Points on a hilly landscape, in no order, each with its height.
A climber steps from a point to the highest of its 2 nearest points, and stops where none of them is higher. Distance is the straight distance between rows; heights are no part of it.
Z_970 (h 6.3): [109  82 115 177 112 154 126 186 184 103  99 150  55 125 119 110 151  90
 133 152 117 148 164 116 211 104 124 116 124 159 134  93  81 116 172 136
 155  94 134  99 150  87  75 149]
Z_864 (h 22.6): [160 128  93 111 148 144  35 179 102 120 100 177  82 127 156 151 170  84
 138  72 100 144 156 158 140 163 108  90 119 132  86 158 109 131 138 158
 104 161 108 105 163 152 165 112]
Z_456 (h 33.7): [107 150 159  88 157  86 127 168  88 109 163 113 141 105 142 133 129 122
  86 127 123 127 147 138 153 133 136  86 192 160  70 166 153 138 122 135
 127 145 133 110 147 127  82 113]
Z_807 (h 77.0): [124 161 130  87 185  83 114 125  53 160 159 127 160 111 127 134 135 145
  73 142 152 112 102 132 126 174  91  70 118 100 122 134 146 127 133 157
 152 136 125 157 163 144 146 111]
Z_447 (h 38.8): [133 148  96 101 108 125 107  66 116 116 141  87 179 135 130 162 103 179
 227 129 120 116 130 148  83 132 139 193 136 140 144  86 187 146 123  83
 186  87 111 103  81 150 129 146]
Z_530 (h 23.2): [ 65 167 156 123 114 142 112 140  69 120 154 160  96 111 158 131 134  93
 164 138 103 121 171 171 137 118 136 194 176 143 116  65 136 128 156 122
 130 169 157 123 134  99 131 165]
Z_154 (h 62.0): [182 138 108 136  90 146 148 107 156 160  93 129 156 126 131 141 104 130
 178 139 124 129  97 100  84 145 149 136 111 133 169 102  84 153  85 125
 115 140 109 152 104 162 142  93]
Z_942 (h 53.5): [ 93 177 178 112 114 151 153 174 105 195  95 146 116  99 173 192 115  77
 179 160 146 123 145 120 157 116 180 132 157 148 156  79 124 125 140 125
 119 126 154 148 140 132  90  96]
Z_975 (h 29.2): [132 117  78 114  67 134 102 142 114 149 136 181 130  91 127 130 140  87
 190 195 115 110 179 118 156 138 149 173 142 175 150  52  91 187 149 142
 147 132 150  99 139  73  56 114]
Z_407 (h 49.0): [141 131 136 147 146 106 161 142 138  99 126  44 181 140 174 175 144 133
 144  91  97 163 133 138 101 105 173 154 115 103 114 181 148 142  96 100
  96 139 108 120 128 203 145 120]
Z_322 (h 23.1): [ 92 122 163 150 164 157 181 107 119 102 174 112 142 160 147 114 113 164
  34 100 119 154  94  92 128 127  76 145  91  70 108 169 134 122 119 124
 152  72 132 127 128  98 105 134]
Z_884 (h 62.8): [106 176  94  75 145  94 134  89  72 177 120 145 179  86 108 126 127 172
  91 174 148  71  99 123 147 162  99 100  91 123 166 126 154 129 116 165
 146 146 165 161 122 142 129 105]
Z_667 (h 74.1): [134 122 115 157 124  63 100 111 171 100 175 101 112 173  75 103 117 151
 157 191 134 136  85 163  92 121  94  81 154 129 144  57 130 155 175  95
 134 164 101 127 128  80 149 185]
Z_459 (h 36.7): [122  57 149 137 140  97 168 113 135 181 178 137 157 130 113 116 117  95
  90 131 153 152 116  79 109 117 145 151  69  65 146 195 119 154 155 134
  76 106 134 117 148  75  74 101]
Z_246 (h 61.6): [117 117 149 162 132 136 182 150 164 106 122  94 142 132 142 146 142 109
 114 157  99 155 147 115 180  83 145 153 107 107 110 156 129 129 143 122
 115 111 143 102 138  98  63 132]
Z_608 (h 26.4): [ 66 111 154 132 147 147 117 157  68 142 147 163  92 117 151 136 110  89
 156  98 107 143 156 153 123 134 102 187 137 121 134 124 136 144 183 116
 153 128 113 118 158  91 140 142]
Z_460 (h 76.3): [172 158 156 119 127 104 112 147 124 147 117 149 115 124 105 149 129 105
 121 169 174  99 110 146 123 155 166  33 170 141 132  77  77 112 135 156
 103 175 134 184 144 146 178 116]
Z_839 (h 39.2): [183 155 159 121 101 147 150  80 114 136 121 108 207 149 150 187 103 135
 169 157 127 117 107 140  68 117 180 131 170 136 101 111 142 178  90  82
 121 103 111 104  94 129 114 107]
Z_292 (h 54.9): [135 120 115 157 137 150 156 135 148 104 122  51 146 135 163 177 137 110
 162 105  95 173 159 132 158  90 151 181  91 100 108 157 142 118 140 121
 137 105 134 109 140 163 108 133]
Z_625 (h 8.2): [ 93  76 105 144 121 125 115 166 175  99 116 156  65 156 103  92 136 145
 114 140 113 130 129 114 175 135  76  91 152 196 133 126 139 132 170 108
 178  74  92  87 136  85  84 140]
Z_179 (h 61.5): [132  76 106 124 109 119  97 156 170 139 102 175  55  93  94  71 123 106
 118 112 168 117 137 106 150 144 118  89 127 168 146 110  77  92 129 175
 136 149 128 158 149 127 124 139]
Z_286 (h 46.8): [133  73 150 140  85 157 111  59 149 145 139 142  91 127  82 118  71 124
 108 136 173  66 141 128 132 141 136 138 154 151 112 108 154 124 180 102
 178  46 151  97 104  53 102 162]
Z_661 (h 32.0): [179 132 124 136 124 124 159 132 177 109 116 107 135 120 109  95 136 132
  78 127 150 125 107 100 137 137 136  99 100 111 121 146  74  99  76 179
 106 160 143 158 128 180 142 130]
Z_171 (h 35.6): [144 100  63 144 101 142 141 141 154 132 110 135 137 101 115  97 134 126
 128 173 118 130 129  76 163 149 104 131  77 139 158  97  78 154 114 169
 185  90 130 120 152 127  61 120]
Z_82 (h 6.8): [124 140 192 130 150 163 117 103 106  55 153 160 100 154 107 105 129 171
  43 113 132 105 134 161 148 127 106 127 181 135  59 165 144 112 143 110
 133 117 163  99  96  71 142 161]
Z_782 (h 42.7): [150 158 166 111 105 146 144 115  98 155 123 112 179 121 169 205 114  94
 152 163 122 109 137 147 117 120 184 153 159 120  95 133 158 177 146 103
 100 105 145 100 129  96  85  87]
Z_803 (h 26.0): [121 151 141 107 126 111 169 135 138 109 150  62 184  86 129 159 130  85
  83 136 141 106 156 130 168 103 196 148 151 108  63 196 120 136  93 156
  86 143 203  92 155 175  79 102]
Z_86 (h 27.0): [ 95 128  93 103 115  96 141 147 200 130 115  75 100 128  84  96 140 135
 119 116 171 101 130 143 170 131 118 122 117 141 126 159 163  58 128 164
 143 138 159 120 132 181 120 181]
Z_276 (h 72.2): [127  89 118 137  79  98 120 122 197 156 113 150  78  99  76  86 101 108
 167 155 178 115 110 104 107 141 146 116 134 157 201  74  92  99 132 146
 128 174 133 165 130 122 125 138]
Z_682 (h 57.9): [119  79 116 143 101 114 145 105 164 104 113 157 105 133 116  59 118 158
 144  89 101 147 117  90  82 102 103 152 138 179 160 155 134 136 106 106
 118 125  85 130  89  91 111 116]
Z_485 (h 45.6): [159  86 146 156  84 170 106  89 128  80 161 190 101 137 101  87  86 142
 134 123 118 121 133 124  87 139 101 145 186 169 113  92  99 161 135  93
 166  99 101 106  99  44 123 152]
Z_328 (h 29.3): [126 132 140  91 166 105 105 149  95 134 143  94 143 126 158 180 147 102
 126  84 119 138 160 163 135 121 149 122 145 123  72 202 188 130 158 123
 101 133 128  95 155 149 129 110]
Z_28 (h 25.3): [ 70 126 139 141 119 189 140 155 143 119  89 134  65 136 146 140 136 123
 177  74  98 135 171 134 168  82 142 174 166 179 129 133 165  94 143  81
 155  78 115 100  85 139  94 141]
Z_744 (h 73.4): [160 101 121 162 155 144 164 161 186  86 140  66 145 138 132 129 125 122
  66 124 127 169 132  80 177 109 132 101 100  93  83 169  88 125  96 151
 142 103 142 103 166 147  60 119]
Z_894 (h 20.7): [206 141 173 157 126 181 130  89 123 121  93 111 166 170 135 175 142 147
 121 134 129 127 114 153 134 117 162 119 102  79 100 120 109 104 137 128
 112  90 138 149  94 135 172 123]
Z_476 (h 84.8): [128 117  85 118 110  94 122 144 171 185  89 140 101 102  72 116 124 106
 203 169 157 116 117 108 127 137 148  98 118 156 212 114  94 108 111 149
 107 208 121 157 140 180 144 102]
Z_156 (h 49.1): [164 121 124 130 105 156  94 124 111 113 155 162 112 120 149 114  92 115
 168  86 102 142 128 118  63 159 112 150 164 152 119  90  98 168 115 115
 158 127  87 121 140 114 137 116]
Z_168 (h 32.1): [ 57 139 184 126 110 124 194 151 212 165 113 137  88 121 109 110 131 139
  97 171 178 103  93 120 141 109 142 122 141 156 173 120 153  66 125 120
  94 127 182 160 110 101 115 152]
Z_365 (h 5.7): [ 54 165 143 116 151 134 139 134 106 132  97 162 107 153 136 117 142 208
  95 139 119 112 101 150 158 140  60 117 120 160 163 112 171  99 140  97
 175  84 129 145  83 104 146 143]
Z_983 (h 70.4): [160 126 119 181 111 115 164 149 170 163 103 103 139 143 105 153 114  97
 189 199 134 144 104 102 117 130 160 105 102 100 200  81  76 136 130 124
 116 165 103 155 148 157 144 100]
Z_172 (h 15.2): [137 122 128 157 116  97 134 161 128 124 162  97  99 119 125 104 100  89
 125 157 161 142 116  98  93 148 139 121 119  94 145  76  91 125 111 158
 145 192 135 159 190 169 177 156]
Z_363 (h 42.1): [106  89 174 154 184 105 165 168  95 138 182 155 126 135 144 113 151  73
  77 126 125 180 126  78 118 104 138 114  99  75 124 197  99 155 137 132
  50 161 107 133 166  88 116  92]
Z_140 (h 52.9): [ 71 113 104 129 115 146 107 158 124 146 113 185  48  84 116  55 140  95
 138 122 154 106 155 115 166 118 123 150 149 147 144  87  96 103 102 174
 129 166 156 141 150 136 114 164]
Z_552 (h 29.6): [ 65 162 138  84 106  86 175 123 183 151 121 112 128 101  84 104 140 154
  99 175 180  75 116 132 162 129 139 120 149 158 151 155 166  81 107 143
 108 145 192 132 104 135  87 145]
Z_50 (h 51.7): [130 162 122  97 131 132  81 112  45 202 145 178 160 106 152 183 111  86
 118 169 130 105 126 157 100 184 116 135  92  81 124 111 152 182 156 138
 108 126 147 120 158  62 128  90]
Z_565 (h 35.7): [125 147  71  96 117 149  94 117 113  97 144  91 155 122 148 155 138 161
 209 120 113 118 163 138 147 146 126 202 102 134 138  81 162 130 130 117
 212  67 133  99 110 182 112 144]
Z_574 (h 40.9): [116 161 126 102 117  83 117 111 109 141 138  86 160 128 124 150 129 132
 177 133 113 119 135 161  81 117 164 167 145 125 149 129 168 139 119  99
  94 196 134 140 106 149 173 126]
Z_271 (h 28.8): [122 145 137 144 121 125 182 131 175 124 122  74 139 108 106 118 146  91
 104 132 156 109 139 130 158 106 166 164 110  87 108 170  98  84  84 176
  86 170 197 127 143 195 136 153]
Z_305 (h 39.9): [126 152  79 147 128 162 148 131  92 118 124 148 152  99 158  84 132 144
 126 158  86 148 136  88 137 140  99 185  67 118 155  90  85 157  88 154
 169 128 134 143 139 139 114 125]
Z_249 (h 51.1): [171  95 124 125 124  80 123 117 157 156 161  91 152 132 105 123 110  92
 153 152 142 130 106 124  77 134 146  83 160 124 138 120 113 180 126 124
 117 151  92 123 159 129 102 115]
Z_23 (h 20.5): [143 168 140 115  91 161  79 130 100 114 103 149 116 137 166 187 160  98
 200 134 105 117 180 182 157 121 174 166 167 152 102  64 128 126 162 120
 111 159 150 116 112 126 147 138]
Z_343 (h 43.5): [110 135 153 165 135  67 182 158 170 117 140  25 156 159 132 173 149 124
 132 145 128 153 119 138 122 100 154 131 122  81 144 146 166 106 131  95
 111 155 116 143 135 170 156 155]
Z_937 (h 64.1): [141 125 110 152 112  85 122  90 159 110 142  97 131 164  91  96 109 159
 179 145 111 153  88 134  66 109 106 131 136 121 170  95 137 149 134  87
 125 174  73 142  94 105 165 148]
Z_469 (h 4.5): [110 118 124 172 104 175 156 188 188  80 122 127  60 126 142 107 117 106
 157 116 106 171 136  94 147 106 111 140 148 166 132  77  75 118 118 122
 180  86 107 111 135 124  89 137]
Z_32 (h 74.0): [144  74 133 146  74 188 164  94 171 155 112 135 104  99 124 121  69 121
 146 101 147 117 118  67 109 126 141 167 125 154 166 102 105 137 110 116
 191  29 124 125  96 109  80  98]
Z_767 (h 22.7): [155 131 146 124 136 190 120  92 124 108 113 104 132 141 114 144 128 150
  88  86 141 105 153 152 149 107 149 168  99  85  81 172 142  82 140 139
 125  88 187 122 101 138 157 140]
Z_433 (h 33.6): [101  56  90 127 134 115 142 102 119 188 110 132 153 123 105 105 135 100
  98 119 122 119 150 109 149 114 121 174  46  98 156 200 159 141 166 138
 113  74 133 113 139  97  98 102]
Z_26 (h 44.9): [ 84 173 100 129 105 141 178 129 115 105 125 112 152  95 166  90 127 147
 156 141  84 134 143 104 122 106 143 205 128 159 146 116 136 152  69 121
 140 135 140 116 100 148  75 131]
Z_161 (h 29.8): [ 64 143 125 107 157 107 103 137  51 137 150 116 140 125 159 149 132 135
 200 114  82 151 149 163 104 126 103 198 113 116 154 117 192 148 175  86
 155 126  99 116 141 112 150 129]
Z_214 (h 61.8): [160  89 102 142 136 165  83 143 102 153 133 154 107 129 133 141 120  86
 121 104 123 138 144 124 131 166  93 146  74  88 110 111  77 140 166 167
 154 104 122 131 188 112 152 121]
Z_677 (h 46.2): [101 183 151 102 136 114 110 107  90 127 126 157 115 131 124 105 136 165
 134 111 130 115 118 168  87 121 131 140 149 140 143 112 152  91 105 118
  93 197 138 180  82 137 209 145]
Z_721 (h 42.6): [134 167 150 103 154 114 145 134 116 139 112 113 169 138 178 197 128 157
 148  87 112 135  98 138  62 117 168  99 144 141 127 162 162 143  81  87
  99 129  86 149  88 196 159  80]
Z_924 (h 55.8): [142 101  71 139 115 114  75  98 110 130 112 164 130 149  94 103 141 157
 161 139  98 133 142 157 109 117 100 137 113 151 151 109 128 142 159 108
 113 162  99 145  95  83 166 137]
Z_918 (h 55.6): [175 133  86 146 105 172 105 131 128 146 116 133 136 127 179 166 118  99
 192  95 101 157 124 110  66 159 134 168  84 111 142 100 108 163 108 128
 139 112  94 130 136 145 153  98]
Z_606 (h 12.9): [164 141 130 123 133 151  90 114  72  95 134 164 162 138 162 142 152 141
 120 104  67 150 149 156 112 129 130 168 125 121  87 155 136 170 123 107
  85 144 118 103 117  94 152 107]
Z_191 (h 49.4): [ 93 140 114 145 104 130 176 122 161  80 150  57 146 130 152 117 120 140
 173 106 101 158 143 126 107  90 138 226 130 132 119 149 185 131 114  95
 146 103 136  95 107 137  91 162]
Z_680 (h 30.7): [ 66  74 151 129 166 171 137 151 110 179  80 184  73 111 131 123 140  97
  97  52 132 126 150 127 156  93 127 143 117 133 134 208 135  86 135 134
  99  93 118 141 107 123 139  98]
Z_875 (h 39.1): [ 46 164 153  90 165  86 132 178  99 139 134 161  97 105 119 106 161 124
  97 149 133 110 148 153 186 110 117  73 183 175 120 149 176 103 148 132
 111 156 136 127 134 104  85 137]
Z_959 (h 60.4): [147  78 137 166 164 123 153 186 162 125 138  83 119 131 141 146 144  63
  91 117 146 179 147  99 175 103 136  88  89  75  97 172  73 108 141 171
 106 141 119 128 194 152 107 120]
Z_345 (h 15.1): [137 153  96 128 123 154  97 144  84  86 140 136 157 104 187 130 177 105
 141 125  61 160 168 150 136 113 142 205 123 106  83 124 116 170  98 136
  88 176 149  92 151 136 150 139]
Z_624 (h 45.8): [150 102  74 133 121 170 112 166 152 149  54 170 106 115 138 119 165  97
 162 105 100 138 163 105 168 108 152 135  84 159 140 161  85 132 109 154
  91 128 119 128 124 173  99  94]
Z_164 (h 86.3): [127  92 148 167 118 172 166 117 162 162 124 118 103 140 130 134  76 126
 123  87 144 154  97  80 111 134  98 126  92 101 165 115 110 100 134 126
 176  49 101 157 130 120 123 129]
Z_883 (h 36.3): [194 124  81  99 116 102  93 107 152 153 117 133 125 105 112 110 123 143
 132  88 152 109  94 112 104 173 116  73 113 136 149 129  97 114  87 176
 125 173 111 165 139 191 176 124]
Z_607 (h 20.6): [ 91 140 164 180 156 158 198 151 135  99 142 124 119 143 167  95 117 142
  84 105  97 184 102  84 115 101  94 163 103 100 141 138 103 125  87 120
 127 118 117 145 131 119 119 125]
Z_333 (h 18.4): [198 158 172 143 172 146 124 120  92 119 125 105 182 164 151 183 164 144
  82 141 136 131  96 142 132 149 139  58 117  58 100 107  95 129 124 130
 132  94 124 161 137 166 184 116]
Z_960 (h 34.3): [ 80 134 133 121 189  72 107 146  80 127 151 124 118 152 126 118 158 147
 144 106 109 159 131 164 112 113  90 136 114 112 149 158 186 116 171 111
 109 181  87 139 134 116 178 139]
Z_34 (h 9.9): [111 160 150 174 153 115 148 156  94 105 139 154 121 148 146 118 127 145
 108 186 103 153 112 128 149 141  96  96 126 112 155  65  96 144 159 114
 148 130 109 139 150  87 137 133]
Z_2 (h 8.4): [153 105 161 134 115 145  91 120 152  69 141 134  73 159  86  99 114 144
 108  93 148 116 145 156 133 131 118 119 189 152  71 141 143  96 156 121
 135 120 135 106 118  94 138 179]
Z_24 (h 60.8): [125 159 127 102 161  87  86 156  52 176 165 129 139 109 159 169 137  72
 107 150 149 123 132 137  94 177 121  99 108  73 110 131 151 160 133 153
 111 176 143 136 197 132 171 104]
Z_732 (h 15.4): [182 157 156 127 135 134 107 157 109  96 110  96 150 126 178 207 158 115
 122 132 114 139 137 150 153 136 165  73 156 121  79 106 102 136 129 122
 122 127 125 120 159 178 145 113]
Z_674 (h 40.4): [185 129  35  78  83 126  60  88 140 145 132 143 153 100 106 118 127 121
 153 118 137  85 138 137 117 192 114 132 110 130 127 106 113 146 115 169
 136 156 138 120 145 166 153 135]
Z_609 (h 27.9): [ 55 100 130 134 162 173 154 120 114 160  83 165  87 122 145 101 122 163
  70  51 106 118 128 116 157 111  93 156 106 154 150 195 164  92 114 109
 157  65 113 130  73 136 132 109]
Z_586 (h 23.6): [169 145 109 103 122 111 142  86 121 115 152  80 205 114 120 129 115 136
  96 126 130 104 127 128 111 142 156 141 133 111  82 175 139 159  93 144
 117 125 159  96 131 168 106 112]
Z_986 (h 60.5): [141 108 163 128 144  56 132 120 179 134 183 103 136 162  82 115 117 118
 109 202 171 125  85 139 107 131 130   7 184 130 126  87 126 152 143 101
 129 137 100 121 144  94  90 159]
Z_487 (h 24.6): [129 157 122 113 102 156 126  86 171  86 120  89 129 128  98 105 123 164
  85 118 163  85 127 146 164 138 126 164 112 116  92 125 141  69 109 156
 153 114 205 119 104 160 152 177]
Z_714 (h 42.3): [153 121 100 109  74 138 113  47 157 133 136  98 138 137  86 135  87 156
 193 147 162  80 120 151  91 140 126 139 156 157 142  60 156 127 140 109
 204  84 125 105  94 111 125 177]
Z_479 (h 10.4): [205 124 132 106 160 177  63 117  88  75 138 169 140 131 142 123 134 156
  69  72 104 132 139 130 124 159 121 102 149 132  46 171 103 150  91 145
 114 135 126 112 133 145 155 107]
Z_928 (h 18.1): [148 144 122 119 170  69 135 102 130  71 131  86 205 174 117 125 188 208
  77 158 111 124  92 136 128 116 111  81 130 112  97 188 173 133  87 104
 113 135 109 111  86 156 140 136]
Z_922 (h 7.0): [179  91 161 108 104 123  92 105 134 122 165 138 114 135  87 114 105  92
 115  99 157 106 145 148 105 131 161 116 180 138  77 154 126 122 159 137
  84 137 140 118 137  88 127 139]
Z_532 (h 71.8): [175  82 155 157 151 197 125 111 119 141 144 134 112 160 130 137  94  97
  86  71 145 145 104 104 118 152 104 122  76  59 113 132  63 122 145 156
 146  79 117 152 162 128 156 123]
Z_357 (h 8.1): [155 169 179 116 150 171 109  98  75  61 132 166 138 130 144 118 122 188
  56 108 123 119 111 145 134 149 108 122 171 126  71 121 100 123  88 125
 150 120 153 134  94 128 163 132]
Z_813 (h 15.0): [146 137 113 158 153  86 150 130 145  51 119 122 173 196 131 114 184 195
  97 184  81 167 107 123 154  89  91  78 135 134 108 165 144 160 123  91
  97 128  91  81 104  95 111 122]
Z_223 (h 39.8): [ 73 163 155 104 168  98  93 146  93  83 147 106 120 129 151 111 160 152
 146  75 120 138 143 185 123 114 124 160 164 133 113 150 188  83 116 110
 118 164 129 137 118 163 182 169]
Z_794 (h 45.5): [ 46 137 138 140 154 119 148 184 101 171 110 178  74  99 126  99 157 101
 136 166 149 119 147 129 185  93 127 112 135 134 158 113 144  95 145 150
 106 162 146 147 152 123 109 146]
Z_110 (h 17.6): [ 91 141 150 173 143 114 187 163 126 105 170  84 123 119 152  95 115 108
  79 163 134 157 113  84 111 113 129 140 108  78 139 107 101 127  79 149
 132 176 153 149 173 154 140 152]
Z_255 (h 32.3): [127 152  89 114  97 134 109 118  96 124 119 138 151 123 133 140 142 147
 167 178 110 107 160 145 172 140 120 158 128 154 132  72 134 144 151 129
 180 107 150 111 116 111  85 141]
Z_834 (h 25.4): [111  99 108 131 152 145 148  94 130 119 133  99 132 137 124 108 104 178
  78  68 118 136 122 101 132 128  84 155  87 109 119 198 186 118 127 116
 171  47 115 101 111 140 115 133]
Z_71 (h 38.5): [158 146 172 134  77 148 161  81 160 103 128  94 156 141 122 144  73 157
 152 148 166 108 111 126  75 117 159 132 195 145 107  89 144 125  94  93
 156  85 133 110  88 119  98 157]
Z_153 (h 39.3): [ 92 164 163 132 147  94 177 130 143 130 132  77 145 152 123 137 158 153
  94 142 138 132 109 143 127 115 123 131 103  91 132 153 181  78 135 121
 113 130 148 153 103 129 153 154]
Z_965 (h 62.9): [197 148 143 129 119  97 122 104 139 111 118 114 158 152 101 145 135 150
 124 158 147 102  96 154  87 134 154  45 172 124 126  75  93 131 100 121
 112 170 114 159 104 159 179 132]
Z_829 (h 65.9): [161 125 130 132  74 194 159 123 172 170  61 158 138 100 139 157 100 111
 179 131 142 124 123  85 120 141 180 153 106 154 171  96  74 140  86 136
 135  81 131 149  99 148  85  76]
Z_229 (h 49.5): [126  94  60 105 107 124  32 114  86 163 103 193 114 133  93 119 159 122
 140 122 109  93 178 185 151 136 109 145 101 153 128 134 138 126 178 134
  93 163 135 132 113  89 176 141]
Z_100 (h 21.0): [177 138  89  83 146 103 100  42  99 102 139 123 220 136 114 113 136 209
 106 136 113 102 118 150 110 134 113 125 119 117  96 167 173 153  96 118
 128 119 124 101  94 148 141 128]
Z_197 (h 62.6): [123 173 164 124 144 109 141 191 106 167 117 127 118 112 139 178 131  85
 132 186 163 121 130 139 176 137 159  56 147 123 147  74 106 102 162 144
 128 152 140 166 171 153 141 112]
Z_787 (h 51.4): [138  65 133 138  95 135 119  58 159 130 118 170 109 132  93  85 103 160
 100 124 144  99 101 108 115 122 103 101 148 168 147 133 140 140 134 110
 147  74 111 116  91  64 111 138]
Z_465 (h 45.3): [132  91  88 106 137  77 127 123 131 157 150 109 143 106 121  92 102 128
 132 112 136 145 111  89  99 149 101 100 112 137 153 155 141 156 122 149
 147 130  85 128 161 133  83 109]
Z_435 (h 10.2): [118 121 153 141 138 110 125 174 173  75 155 107  86 161 115 119 127 135
 114 136 134 143 121 141 166 132  99  81 179 159  89 116 148 112 170 112
 164 111 115  89 157 100 104 171]
Z_408 (h 44.4): [116 112  42  64  87  95  59  87 134 179 124 149 126  93  85 107 129 107
 164  87 144  84 152 155 116 154 110 156 101 145 146 154 163 124 142 153
  96 184 137 122 127 140 177 135]
Z_784 (h 54.0): [132 134 107 136 128 105 153  83 141 153 111 169 159 117  92  95 133 189
  72 201 151  92  78  99 152 147  85  71  84 136 190 118 112 124 110 153
 127 135 157 175 100  99 123 117]
Z_77 (h 47.2): [129 111 113 146 134 111 143 103 148 110 152 143 133 165 115  75 133 194
  53 172 136 118  70  93 137 155  49  83  88 122 144 111 114 140 130 144
 139 106 126 139 139  83 119 159]
Z_380 (h 31.9): [146  87  44  95  87 110  93 133 154 166  97 156 129  98  88 121 145 113
 188 173 132  95 153 112 173 162 138 107 118 191 167 104 102 154 139 156
 158 119 117 108 140 133  56 104]
Z_733 (h 22.9): [117  92 155 161 133 184 157 144 139  90 120 132 100 132 141 128 103 129
 119  82  98 160 162  97 134  86 136 168 147 151 101 177 133 134 123  92
 137  75 116  92 110  93  80 111]
Z_319 (h 53.4): [161 163 136  98 144 100  80  87  99 109 112 147 161 150 111 133 153 201
 133 132 139 107  96 171  91 126 130  73 167 148 125 113 133 114 103 114
 111 168 116 171  63 145 206 125]
Z_98 (h 37.9): [127 156 176  91 140 134 143 141 109 166 124 142 127 110 151 164 112 110
 120  86 151 120 111 123  87 135 159  95 158 143 122 158 138 120 107 129
  94 122 119 166 115 150 135  77]
Z_409 (h 12.4): [139 134 154 192 144  96 135 152 108  80 177 133 105 165 139  98 117 113
 116 154 110 172 103 109  85 142 113 100 135  80 147  59  68 148 140 113
 125 173  93 161 163 116 187 139]
Z_495 (h 7.7): [ 64 181 138 149 159 109 153 158 128 111 123 173  87 161 124  90 143 186
 104 191 126 139  84 132 138 135  71  67 130 155 186  79 127 109 141 108
 126 152 127 157 119  93 174 144]
Z_489 (h 46.5): [115 155 124  95 122 128 139  86  58 168 149 130 208 107 151 151 107 120
 112 155 102 104 137 136 116 136 135 184 100 103 111 158 174 188 150 118
 117  90 158  97 141  73  79  83]
Z_19 (h 37.8): [118 154  97  83  92 112 121  99 145 188 113 109 153 110 121 168 103 107
 212  97 130  99 121 142  73 137 163 175 132 146 154 148 176 147 114 105
  99 154 124 116  97 156 125  96]
Z_533 (h 12.7): [172 118 145 150 158 136 101 165 126  91 137  94 118 143 139 167 135 117
 128 125 118 161 143 151 182 142 116  75 141 102  86 112 110 117 181 130
 174  93 106 103 177 145 126 141]
Z_528 (h 49.6): [143 103 193 150 180 137 153 179 113 142 152 157 115 129 160 163 133  55
  71 136 144 170 125  92 163 124 149  79 118  77 106 156  61 142 163 144
  83 129 134 136 177  98 100  80]
Z_917 (h 34.2): [123 120 153 105 134 180 127 117  99 159 112 176 107  99 140 121 106 104
  92  72 141 114 126 118 112 128 133 147 114 127 120 157 100 122 119 152
 101 116 148 149 117 103 144  98]
Z_738 (h 35.4): [ 93 164 180 156 126 148 188 122 135 144  99 157 115 142 123 122 128 146
 106 150 146 124 101 125 118 104 135 134 101 118 175 116 127  82 126 120
  93 130 146 188  81  98 157 126]
Z_847 (h 40.6): [110  94  92  84  99  69 121  98 156 165 157 107 113  88  86  87  89 103
 151  81 172  98 127 120  87 138 121 145 124 142 152 159 156 114 127 159
 125 168 128 131 148 151 136 143]
Z_956 (h 26.1): [156 113 118 103 145 134  54 162 117 111 131 114  89 139 137 163 132 106
 167  46 128 144 155 162 120 140 144 118 153 148  78 166 153 108 156 131
 121 137 112 107 148 164 164 135]
Z_478 (h 17.7): [ 97 174  96 117 137 137  94 149  93 117 111 130 134 107 195 163 193 105
 187 125  91 134 171 161 154 104 162 184 146 120 114 107 152 134 115 131
  84 188 144 104 143 195 147 143]
Z_296 (h 52.7): [159 124  85 131 143 177 105 170 138 128  90 128 100 113 148 131 138 110
 132  93 126 149 142 115 165 138 116 118  80 119 115 116  63 102 109 177
 165 117 128 136 159 188 135 119]
Z_316 (h 27.8): [ 85  89 168 128 128 148 138 172 155 171  91 138  66 121 115 149 119  86
 146  76 146 130 162 137 156  87 159 124 148 160 139 169 151  84 162 112
 114  97 120 132 116 116 108 117]
Z_863 (h 67.2): [101 127 134 164 138  91 169 131 161 113 121 117 127 180 120 105 120 173
 159 133  91 188  85 106  75  80 101 109 139 145 173 137 148 154 118  58
 103 127  52 129  79  98 125 108]

For each start below, name the point where the climber stops.
Z_495 -> Z_680
Z_171 -> Z_744
Z_333 -> Z_744
Z_917 -> Z_744
Z_738 -> Z_744
Z_956 -> Z_476
Z_479 -> Z_460
Z_100 -> Z_408
